The views of a scene show one set of named points, each view turned or mirrored, and shifted as a whole, with a little noise and some points left out.
In the rows, zero is written as 128.

Scene 1
View 1
z_521: [111 150 144 139 161  95 107 129 136 127 114  95 112 131 159 118 127  95
  64 119]
z_291: [ 87 142  70 142 107 124 128  96 126 135 171 158 104 118 149 141 150  94
 130 138]
z_361: [163 155 164 173 115  89  94 127 144  53 126 132 154 130 150  96  91 138
  74 117]
z_251: [133 130 114 164  63 135 107 115 151  70 167 148 141 105 124 129 115 119
 131 106]
z_530: [110 105 128 120 141 116 139 139 151 144 103  70 111 142 159 128 110  63
  77 128]
z_439: [129 160 163 147  53 123 105 150 141  97 119 118 135 136 146 150  93  80
 106  84]
z_421: [134 175 111 177  99  68 105  97 101  75 152 215 141 156 167 105 120 143
 109 162]
z_675: [114 137  99 143 103 129 145 111 148 115 154 127 117 124 159 136 112  83
 111 134]
z_433: [ 73 108  89 133  97 130 110 122 124 150 149 137  97 122 126 151 164  81
 135 117]
z_43: [131 146 126 150  60 138 114 126 152  86 153 129 136 111 136 142 104  98
 122  95]
z_907: [102 116 138 141 116 140  98 136 158 116 136  84 113 100 120 139 138  86
 101  86]
z_149: [120 123 144 180 100 101  88 122 131  71 143 163 133 132 127 114 131 124
 108 125]
z_301: [ 93 134 129 134 101 110  90 138 121 136 123 125 109 131 132 143 145  90
 110 101]
z_995: [125 161 136 156  84 121 114 125 143  92 144 133 130 124 150 137 104  97
 105 109]
z_942: [125 151  98 146  46  77 116 121  90 110 130 206 140 174 162 128 113 114
 134 150]
z_573: [139 146 100 127  63 143  89 122 151  97 159 114 145  81 114 133 125 127
 129  70]
z_192: [ 57 148  81 162 111 102 124  97  96 144 166 203  86 152 158 150 166  83
 133 164]
z_604: [150 111 143 148  96  82  89 141 127  84 105 133 153 146 134  99 110 132
  94 122]
View 2
z_291: [136 115 115 131 157 170 115 103  86 157 103 111  91 115 133 112 168 131
 141 145]
z_604: [100 115 131 139 145 102 150 136 169 200 100 100 169 142  75 120 123  98
 113 120]
z_439: [148  86 160 135 127  95 148 169 174 178 110 102 134 168 131 163 161  98
 152 142]
z_942: [114 158 135 127 119  97 158 118 130 208  77 109 141 108 142  82 157 143
 139 174]
z_301: [138  90 114 141 160 144 139 141 133 177 123  90 128 138 100 158 173 116
 122 158]
z_361: [137 104 149 156 119  99 133 151 184 190  72 121 157 154  75 119  98  96
 122  79]
z_433: [123 104 106 120 189 168 131 117  94 148 133  91 111 119 131 148 191 123
 136 162]
z_149: [135 128 129 144 164 123 138 139 154 161  88 119 162 115 108 127 129 123
 133 103]
z_675: [130  92 138 119 135 141 119 123 106 156  88 101  98 146 132 123 166 100
 140 116]
z_995: [149  98 149 140 129 119 130 146 150 170  95 114 120 150 124 137 146 108
 147 121]
z_907: [137  64 127 135 176 155 123 147 141 147 135  95 120 162  96 179 159  87
 133 115]
z_521: [147  62 111 149 125 147 126 145 127 185  84  80 120 160  59 147 156  95
  90 112]
z_530: [112  49 119 108 133 137 133 140 106 167  93  56 113 175  84 153 190  67
  94 113]
z_43: [135 100 161 131 148 118 128 141 156 159 120 123 118 155 140 142 141 101
 169 122]
View 3
z_604: [109 119 130 120 145 127 117 126 130  82 120 127 100  64  68 114 170 171
 156 148]
z_149: [ 98 136 123 121 149 131 143 114  92 118 110 153  86  82  74 151 155 166
 128 142]
z_192: [ 53 138 149 106 150 143 148 127  77 140 149 160  90 172 153 186 141 214
 124  79]
z_43: [124 140 137 112 137  95 145 147  84  92 117 153 109 103  92 137 126 111
 103 142]
z_361: [ 78 113 128  90 151 110 144 125 102  80  83 131 100  35  55 111 166 148
 141 171]
z_421: [ 35 115 176  86 158 128 145 119  98 139 134 158  70  74 115 157 181 180
 157 161]
z_251: [123 146 138 117 132 107 141 131  83 123 118 166  93  84  88 150 137 106
 113 135]
z_521: [ 73 114 104  81 133 120 139 140 100  52  75 115 132 100  82 118 142 200
 137  94]
z_942: [ 76 123 188 116 163 122 127 137 118 120 181 148  80 121 137 143 169 173
 143 160]
z_439: [126 130 134 119 155  90 153 158  96  48 118 132 117 117  85 120 128 143
  97 175]
z_675: [ 80 136 130  93 145 112 135 140  78  99 124 136 118 127 117 123 126 133
 109  87]
z_291: [ 83 142 144  96 125 125 136 138  80 127 130 158 107 144 139 167 130 162
 123  65]
z_573: [157 140 144 109  92  90 134 159  97  92 101 167 114  87  90 157 128 102
 123 118]
z_433: [128 149 122 129 122 131 128 143  94 103 133 151 114 162 121 167 122 179
 116  63]
View 4
z_149: [138 121 138 145 118 139 188 132 113 141 133  84 111 132 164 105  87 175
 146 115]
z_675: [134 113 170 109 146  99 155 121 111 144 154  95 140 113 132 108 141 136
 180 112]
z_192: [151 165 197  70 138 141 143  73 124 128 117 133 143 128  99 134  97 156
 125 138]
z_361: [112 103 130 175 125 110 217 133  81 159 160  76 105 174 196  90 104 172
 172  82]
z_43: [134 104 117 127 119 116 168 155 137 157 165  74 146 127 157 104 141 147
 172 121]
z_291: [135 132 181  95 135 126 130 101 121 139 142 111 133 113 108 118 129 126
 136 135]
z_573: [125  90  99 137 105 126 144 161 140 170 180  76 118 123 157  97 151 109
 135 129]
z_530: [155  95 174  87 174  50 191 116 107 155 159 126  96  84 174 101 129 118
 197  72]
z_251: [131 106 118 150 109 138 156 158 123 148 150  61 138 123 147 102 128 153
 155 131]
z_995: [129 114 137 122 129 108 183 133 128 157 166  89 140 144 162 107 130 156
 174 110]
z_421: [122 147 153 147 119 153 174  90  62 139 112  97 143 206 139 114  91 182
 136 110]
z_942: [168 141 113  99 126 140 156 106  81 145  94 116 173 186 136 123 110 163
 147 106]
z_301: [155 120 137  85 135 106 178 117 147 162 157 127 106 115 168 115 111 130
 139 107]
z_604: [153 104 107 142 129 114 197 132  79 158 124 102  98 149 192  96  94 149
 151  80]
z_521: [124 111 180 109 155  73 206  99 112 162 178 127  79 130 183 102 112 131
 164  80]
z_433: [163 124 156  73 136 118 140 117 150 145 140 124 114  79 130 119 118 118
 130 130]
z_907: [138  95 146 111 136  92 182 144 158 161 185  99  88  77 175 100 124 122
 158 111]
View 5
z_521: [ 72 108 154 125 129 137 129  45 151 148 131 160 117 117 114 112  74 198
 156 144]
z_301: [ 97 125 149 117 135  84 134  92 131 123 135 158 107 136 123 113 100 162
 134 155]
z_573: [ 88 125 170 155 113  87 117 134 191 121 153 147 121 110 148 138 145 144
 126 220]
z_43: [108 134 154 160 125  96 101 129 173 136 115 135 126 110 137 156 121 143
 143 186]
z_149: [ 91 114 153 144 136 137  88  91 141 123 103 153 134 115 130 137 105 103
 109 160]
z_604: [ 56  94 174 159 138 142  94  91 140 101 139 150 121 120 152 145 100 128
 137 122]
z_421: [ 88 143 151 174 165 146  34  71 118 157 128 202 129  75 136 135 113  99
  93 127]
z_433: [122 141 131 107 121  83 140 107 108 150 146 136  92 138 115  90 130 149
 110 172]
z_439: [100 130 157 155 143  76 107 123 169 115 103 146 129 123 136 170  88 165
 173 150]
z_675: [117 143 135 149 121 120 106  98 141 181 131 127 108 104 119 127 120 168
 141 163]
z_192: [141 171 112 113 151  98  92  77  72 186 129 178  95 110 100  84 122 126
  82 144]
z_942: [105 152 145 174 167 102  51 114  93 142 142 176 105 100 148 146 125 107
 113 101]
z_530: [ 91 107 143 127 113 133 149  73 136 161 140 104  97 133 116 117  86 214
 180 126]
z_361: [ 55  98 176 175 138 162  75  72 182 121 109 162 148  93 143 164  84 138
 146 148]
z_907: [ 94 107 153 115 107 106 155  95 168 127 122 124 119 138 119 119 102 174
 147 193]
z_291: [126 157 128 128 126 106 106  93 115 185 148 154  98 105 112  95 139 147
 101 177]
z_995: [103 135 150 155 136 106  95 103 163 144 112 153 128 106 129 150 102 155
 146 165]
z_251: [106 128 155 160 120 116  91 129 167 136 118 134 130 106 139 149 135 112
 117 195]
View 6
z_995: [139 108 109 164 136 128 141 118 139  90 106 136 135 125 147 142 129 141
 136 134]
z_942: [120 100  55 139 149 129 152 146 151 128  84 180 152 115 123 141 121  95
 107 211]
z_421: [ 80 124  87 143 129 109 150 119 136 143 115 198 190 126 126 139 144 121
  87 192]
z_149: [134 111 114 175 107 138 132 123 135 108 117 177 160 102 118 109 138 137
 113 142]
z_907: [176 105 119 186 109 148 141 122 147  48 131 124 118  89 120 159 140 148
 150  91]
z_521: [142 154 102 156  92 142 168 105 170  61 141 109 149  92 121 181 137 175
 118 128]
z_251: [134  75 126 186 140 122 121 133 109 101 103 168 140 114 122 126 134 123
 149 122]
z_439: [171 100 103 172 138 133 147 112 158  91  76 109 117 129 160 122 113 145
 140 134]
z_361: [105 126 136 177 102 112 154  90 136 128  92 124 178 117 120 120 118 184
 117 136]
z_604: [133 112 104 180  98 134 163 117 152 119  83 134 167  82  88 124 112 156
 114 156]
z_192: [137 129  52 125 136 154 133 158 155  65 171 220 139 106 138 174 172  78
 101 182]
z_530: [158 151  94 140 103 164 152 136 161  33 133  91 119  73 111 182 104 176
 155 139]
z_675: [130 117  99 141 142 138 129 142 127  60 136 145 127 108 131 175 126 134
 153 142]
z_301: [177 110  81 173 111 150 158 126 172  66 122 141 125  91 124 159 146 122
 120 132]
z_573: [153  51 121 210 142 111 145 121 122  89  95 142 129 107 111 164 146 114
 158  91]

Which points are out of place in each view (at most two, in the order of its rows)? Write - if all are in place.
view 1: z_149, z_604
view 2: z_433
view 3: z_521
view 4: -
view 5: z_942
view 6: z_907
